Each row is a point on a tangle of strands that fork, close into loops and nearly touch. The rows are in no order.
Points whose rows are less than 8.4 apart are linked; no others are.
<594>: [ 0.66  2.49 -0.22  1.86  2.59 -1.13 -0.10 -3.73  2.64  1.67  3.15 -2.41
  0.32 -2.83 -2.54 -3.95  5.54  1.29 -2.81  1.59  2.38 -1.88 -1.24]
<465>: [-2.90  0.23 -2.16 -0.02  0.55  1.93  2.10 -4.41 -0.79  2.50  0.67  1.81
  1.89 -0.30  1.48 -2.11 -1.57 -0.47 -0.04  0.55 -3.39 -3.75 -2.40]
<76>: [-2.09  3.82  0.41  1.05  3.01  0.82  0.81 -1.22 -2.08  2.71 -2.27 -1.89
 -0.09 -1.32 -3.71 -0.81 -0.86  2.02 -4.67 -0.56  0.83 -2.42 -2.43]
<550>: [ 3.17 -4.07  1.30  0.41 -1.47 -0.34 -1.91  3.37  2.19 -4.38  1.18  0.34
 -2.38  0.92 -0.44  5.32  2.38 -0.28  2.53 -0.29  2.15  7.01  4.48]
<348>: [-0.16 -1.30  0.19 -0.30 -2.34  0.14  1.75  2.64  2.29 -1.83 -1.05 -0.69
 -0.34 -1.41 -0.29  0.17 -0.48 -3.91  0.82  0.34  1.17  0.66  0.31]
<129>: [ 0.85  2.57  1.88 -2.33 -0.06  0.82  0.71  1.48  1.54  0.42  0.07  2.16
  0.24 -1.28  6.36 -3.41 -0.82 -2.30  2.60 -1.54  0.65 -1.61 -2.39]
<98>: [-0.20  2.95 -2.30  0.72  0.29 -1.24 -0.58 -3.60  2.54  2.14  2.32 -1.64
  0.56 -1.37 -2.89 -4.45  3.26  0.13 -0.32  0.89  0.65 -2.30 -1.07]
<189>: [ 0.98 -0.56  3.21  3.12  1.85  1.18  1.22  3.12 -1.03 -1.85 -0.29 -0.94
 -2.04 -2.32 -1.22  2.16  0.68  0.68 -4.82 -0.04  1.68  2.34  2.19]
<431>: [-2.56 -2.28  0.41 -5.29 -3.44 -0.42 -2.41 -0.28 -3.08 -1.11 -2.24  3.73
  0.86  5.58  0.26  2.29 -5.15  1.31  6.00 -1.88 -1.94 -1.42  0.55]
<384>: [ 2.34 -4.36 -1.37  0.90 -0.04  0.47 -3.18 -0.17  1.62 -3.27  3.15  0.35
 -1.96  0.35 -2.80  6.00  3.30  2.13  2.80 -0.93  1.02  5.58  2.88]
<213>: [ 1.60 -3.00 -4.19  2.12  0.16 -0.91 -2.52 -2.38  0.79 -1.90  4.22  0.72
 -0.19  0.03 -3.72  2.49  2.26  2.03  1.55  0.80 -2.11  3.13  2.85]
<44>: [ 0.49  2.90 -2.92 -0.29  1.43 -0.62 -1.66 -2.77  2.58  0.85  2.40 -0.49
  0.72 -0.68 -4.68 -1.91  3.18  2.38  1.44 -1.47  0.28  0.65 -3.00]
<114>: [-0.50  3.32 -4.71  0.81  1.08 -3.67 -0.50 -4.94 -0.21  3.09  2.46 -0.01
  3.87  1.34 -4.83 -4.79  1.74  2.88 -2.83  3.49 -2.93 -2.19 -0.86]
<200>: [ 0.77 -2.71  5.25 -0.16 -2.10  1.60  2.02  6.13 -0.12 -1.01 -4.09 -0.57
 -1.12  1.61  8.03  4.27 -1.62 -3.97  0.35 -0.06  2.20  2.49  0.92]
<92>: [-4.71 -2.17 -0.31 -2.28 -1.59  1.75  0.17 -1.65 -4.11  0.61 -1.24  1.65
  0.91  3.85  2.31  1.67 -5.39  0.45  2.19 -1.10 -2.87 -5.07 -1.23]
<302>: [-2.54 -3.14  0.66  0.01 -2.07  2.07  0.01  0.10 -3.23  0.73 -1.85  0.87
 -0.57  2.84  3.86  3.51 -4.28 -1.93  1.24  0.17 -1.38 -2.79  1.89]
<311>: [-1.92  0.05  2.55 -3.91 -2.39  0.18 -0.38  3.26 -2.18 -1.93 -1.34  3.41
  0.59  3.79  3.57  0.09 -4.51 -2.31  3.34 -1.32  0.57 -3.19  0.19]
<622>: [ 1.32  2.36  1.75 -0.45  2.00  0.63  0.72  0.56  0.87  0.58  0.50  1.32
  0.08 -2.41  3.05 -3.05  0.77 -0.96 -0.21 -1.11  0.52  0.21 -1.67]
<487>: [-0.99  4.49 -0.37  0.76  3.68 -1.29  0.32 -2.47 -1.63  3.43 -1.27 -1.12
  2.47 -0.86 -5.02 -2.45  1.13  3.41 -5.54  1.35 -0.31 -1.63 -3.23]
<35>: [-0.22  0.20 -1.19 -0.09 -0.18 -1.98 -0.21  1.40 -1.43 -1.86 -2.22 -0.56
  0.17  0.44 -7.91  1.05 -1.71  2.47 -2.04 -0.14 -0.50  2.69  1.59]
<46>: [-0.64  1.42 -2.66 -1.32 -0.84 -0.09 -0.74 -1.18  0.81  0.18 -0.38  0.67
  0.60  0.04 -3.33 -0.89 -1.07  0.62  2.43 -1.46 -1.27  0.09 -1.67]
<27>: [-4.59  0.12 -3.23 -1.91 -2.08 -0.31 -1.14 -3.90 -4.60  1.11 -1.09  0.43
  0.87  5.01  0.17 -0.33 -5.31  2.77  1.51 -0.65 -3.97 -6.49 -1.37]
<374>: [-4.52  2.13 -0.86 -2.18 -0.40 -1.39  2.09 -1.49 -1.56  1.12 -3.08 -1.41
  1.66  0.37 -4.75 -2.44 -4.02 -0.15 -2.28  0.34 -0.34 -4.98 -3.32]
<222>: [ 3.43 -3.76 -0.98  1.40  1.40  1.58 -1.32 -1.19  3.16 -0.76  4.02  0.76
 -1.09 -2.05  4.50  2.47  4.57 -0.02  3.84 -1.60 -0.96  4.21 -0.68]
<409>: [ 1.75 -0.38  0.88  4.64  1.71  0.69  0.21 -0.16 -0.30  0.55  2.66 -2.31
 -1.88 -3.25  2.92 -0.42  2.60 -1.66 -3.34  1.94  1.07 -1.12  2.43]
<18>: [-1.07 -2.68  3.14  0.49 -2.73  2.49  0.38  3.50 -1.66  0.39 -3.18 -1.18
 -1.79  3.14  6.23  5.02 -2.92 -3.98  1.47 -0.53  1.28 -0.89  1.67]
<482>: [-3.61  2.76  2.21 -1.94 -0.15 -0.82  3.19  0.17 -0.37  0.36 -2.62 -0.53
  1.15 -1.25 -1.80 -3.34 -2.84 -2.47 -2.61  0.77  2.18 -4.25 -2.20]
<96>: [ 2.91 -0.86 -0.94  2.08  2.12  0.72 -2.00 -1.14  2.18 -0.72  4.58 -0.18
 -1.87 -1.52  0.89  1.04  4.57  1.89  1.08 -1.57  0.90  2.08 -0.54]
<576>: [-0.62  3.88 -0.12  1.01  3.92 -1.18  1.72 -3.83 -0.86  3.68  0.82  0.63
  3.10 -1.65 -1.41 -4.43  1.63  1.42 -5.17  2.82 -0.78 -2.44 -1.75]
<453>: [ 0.21  1.12 -0.15 -1.26 -2.77 -1.08 -1.89  2.16 -0.64 -0.65 -0.33  2.16
 -0.53  2.80  0.98 -1.14 -2.97 -1.84  3.83 -0.32  0.55 -1.71  2.57]
<106>: [-1.01  4.19  2.96 -0.94  1.65 -1.31  2.32 -0.47  1.53  1.38 -1.09 -0.97
  1.32 -3.06 -0.65 -5.93  0.87 -2.18 -2.83  1.76  3.30 -3.12 -1.53]
<490>: [ 0.99 -4.09  2.39 -1.66 -1.46  3.03  0.26  2.14  0.65 -0.09 -1.87  2.27
  0.48  1.06  5.51  3.81 -0.49 -2.01  4.04 -1.53 -0.39  3.70 -0.43]
<554>: [ 0.78  4.54 -4.17  0.59  1.70 -2.96 -1.86 -3.00 -2.50  3.22  1.57  2.36
  3.45  3.19 -3.28 -3.41  0.26  4.52 -1.59  1.53 -3.60 -1.53 -0.63]
<614>: [-1.67  4.23 -5.24 -1.49 -0.15 -2.66 -0.64 -4.62 -3.03  3.57  0.03  0.91
  3.19  4.53 -2.77 -3.39 -1.81  5.09 -0.54  0.16 -5.07 -3.53 -2.92]
<606>: [ 0.04  2.98  2.18 -1.13  2.22 -0.23  2.51 -1.38  2.18  1.28  0.56  0.67
  1.54 -3.98  2.95 -5.61  2.03 -1.98 -1.99  1.13  1.06 -1.64 -2.64]
<36>: [-2.37  0.61 -3.80  0.60 -0.44  1.66 -0.61 -4.80 -2.16  2.81  0.03 -0.22
  0.21  2.02 -0.08 -0.08 -2.46  1.99  1.23 -0.73 -3.59 -3.75 -0.89]
<290>: [ 0.15 -0.43 -0.76  2.57  0.91  3.16 -0.95 -1.17  1.22  0.90  0.57 -2.66
 -2.71 -1.90  0.06  2.22  1.78  0.38  0.03 -1.59  1.09 -0.15 -0.60]
<395>: [-0.05 -2.10  0.93 -0.60 -1.10 -0.21  0.76  3.23 -0.89 -2.94 -2.47  1.28
  0.09  0.24 -5.08  3.37 -2.08  0.47 -0.55 -0.33 -0.19  5.04  2.74]
<637>: [-0.25  1.06 -1.84 -2.59 -3.39 -1.97 -3.18  0.69 -1.90 -1.00 -0.80  2.54
 -0.31  4.72 -0.51 -0.44 -4.21  0.30  5.49 -1.17 -0.85 -2.10  2.30]
<50>: [ 3.76 -0.13  3.97  1.72  1.02  1.72 -1.14  4.13 -0.46 -0.40 -0.39 -1.31
 -3.63 -1.21  6.64  1.73  1.42 -0.09  0.32 -1.56  2.83  2.08  1.62]
<545>: [ 2.37  0.40  3.32  0.20 -0.99  1.20 -2.70  3.87 -0.70 -0.35 -1.37  0.18
 -3.56  1.51  3.28  2.68 -0.32 -0.46  2.75 -1.84  2.86  1.96  2.90]
<628>: [-0.41  2.75 -1.00  0.40  1.46 -0.85  1.22 -3.00 -1.31  2.07  1.47  2.47
  2.50 -0.32  0.77 -4.39 -0.23  0.04 -1.70  1.78 -2.53 -2.87 -0.75]
<517>: [ 0.04 -2.42 -0.90  1.81  0.68  3.93  0.60 -1.62  1.06  1.56  0.83 -0.94
 -1.19 -2.21  2.75  2.38  1.16 -0.91  0.84 -1.10 -1.22  0.49 -1.18]
<666>: [ 4.26 -2.36  3.73  0.62 -0.80  0.34  0.29  6.25  2.33 -2.86 -0.69 -2.28
 -2.90 -1.10  7.27  2.36  2.83 -1.92  1.09 -0.60  3.00  5.16  1.14]
<132>: [ 0.15  2.69 -2.00 -0.21  1.73 -2.46 -0.89 -0.68 -0.92  0.50 -1.03 -1.35
  1.61  0.44 -8.05 -0.86  0.40  3.37 -3.43  0.08 -0.42  1.09 -1.20]
<585>: [ 1.46 -3.87  4.11 -1.35 -1.68  2.02  2.27  4.73  0.72 -1.59 -3.04  1.34
  0.16  0.40  6.08  3.89 -0.78 -3.07  1.09 -0.32  0.19  4.83  0.27]
<45>: [ 1.51  0.44  1.60  1.84  3.53 -0.97  1.12 -1.25  3.10 -0.63  3.51 -3.01
 -0.76 -4.94  0.12 -3.20  6.16 -0.12 -3.88  1.44  3.51 -0.37 -1.09]
<249>: [ 1.25 -2.00 -0.39 -0.11  0.23  3.28 -0.41 -1.20  1.03  1.31  0.71  1.44
  0.00 -0.89  5.36  1.93  0.81 -0.44  3.79 -1.79 -1.41  1.66 -1.48]
<493>: [ 4.65 -3.88  2.93  0.40 -0.54 -0.14 -0.70  4.79  2.64 -3.56  1.59 -0.25
 -2.15 -0.53  5.30  3.37  4.03 -0.42  1.99 -0.65  2.15  6.71  2.04]
<463>: [ 1.53  0.02 -4.28  2.16 -1.10 -1.64 -3.43 -1.38  0.53 -0.56  3.55 -0.04
 -0.98  1.07 -2.60  0.41  1.22  0.69  2.32  1.10 -0.90  0.33  3.67]
<178>: [-1.96 -2.19  0.05 -3.96 -2.82  0.46 -0.28  1.52 -1.05 -1.60 -3.70  2.31
  0.51  2.46 -2.19  3.02 -4.60 -0.37  3.29 -1.91 -1.01  1.15  0.21]
<396>: [ 2.07  0.17  3.40  1.24  1.48 -0.76  2.19  3.07  3.86 -2.73  1.41 -4.33
 -2.51 -4.87  0.74 -2.34  4.88 -1.43 -3.87  0.85  5.23  1.52 -0.17]
<55>: [ 2.36 -2.60  1.99  4.26  2.62  0.86  0.01  1.33  0.16 -2.15  3.24 -2.19
 -2.62 -2.98  1.12  2.36  3.70  0.58 -4.26  0.40  1.64  2.14  2.23]
<447>: [-1.45 -1.13 -2.46 -0.30 -2.27 -0.08 -0.03 -0.44  0.58 -0.75 -1.12 -0.95
 -0.06 -0.11 -3.32  0.64 -2.08 -1.72  1.15  0.54 -0.84 -0.59  0.89]
<26>: [ 2.21  0.12  1.20  1.17 -0.48 -0.48  0.07  3.55  3.58 -2.43  1.27 -2.01
 -2.18 -2.50  0.18 -0.52  2.90 -2.30 -0.16 -0.39  3.24  2.01  0.89]
<259>: [-2.30  2.32 -4.64 -0.37 -0.69 -3.75  0.72 -4.90 -0.27  3.03  0.14 -1.80
  2.91  0.74 -5.51 -4.69 -0.23  1.25 -2.10  3.31 -2.32 -4.17 -0.76]
<242>: [ 0.76 -2.09  3.25  1.12  0.91  0.68  2.52  3.80 -1.01 -2.34 -1.29  1.33
  0.06 -1.72 -0.99  2.13 -0.64  0.08 -3.73  0.80  0.03  4.52  2.06]
<373>: [-1.51 -4.03  1.36 -2.21 -2.61  1.29  1.15  3.05 -0.89 -1.90 -3.48  1.50
  0.22  1.82 -1.11  4.70 -3.60 -1.51  1.59 -0.30 -0.73  3.25  1.63]
<652>: [-3.98  1.28 -3.04 -1.46 -0.76 -3.73  1.93 -3.58 -1.39  1.40 -1.79 -1.39
  3.08  0.51 -5.26 -3.78 -2.97  0.53 -2.71  2.42 -2.39 -4.84 -1.82]

A piece is all that can be reached along the links. How many separate loops has the piece of each point below (a circle has one, a figure eight two, a Y none), and how many tips (points with one link)?
<242> => loops 1, tips 3
<384> => loops 0, tips 2
<46> => loops 1, tips 0
<106> => loops 0, tips 2

A fork is a point with three links, a tip a point with one. Leave the first point through the second and follow the links. Name the first fork or tip that comes.
<554>, <114> => <129>
<622>, <606> => <614>
<373>, <178> => <311>
<311>, <453> => <395>
<302>, <18> => <249>
<213>, <384> => <545>
<18>, <302> => <487>
<545>, <50> => <463>

Name the points in between on the shortest way along the links from the first point to the second, in order.
<606>, <554> => <106> > <482> > <374> > <652> > <259> > <114>
<189>, <76> => <242> > <395> > <35> > <132> > <487>
<395>, <18> => <35> > <132> > <487> > <576> > <628> > <465> > <36> > <27> > <92> > <302>
<76>, <311> => <487> > <132> > <35> > <395> > <373> > <178> > <431> > <637> > <453>
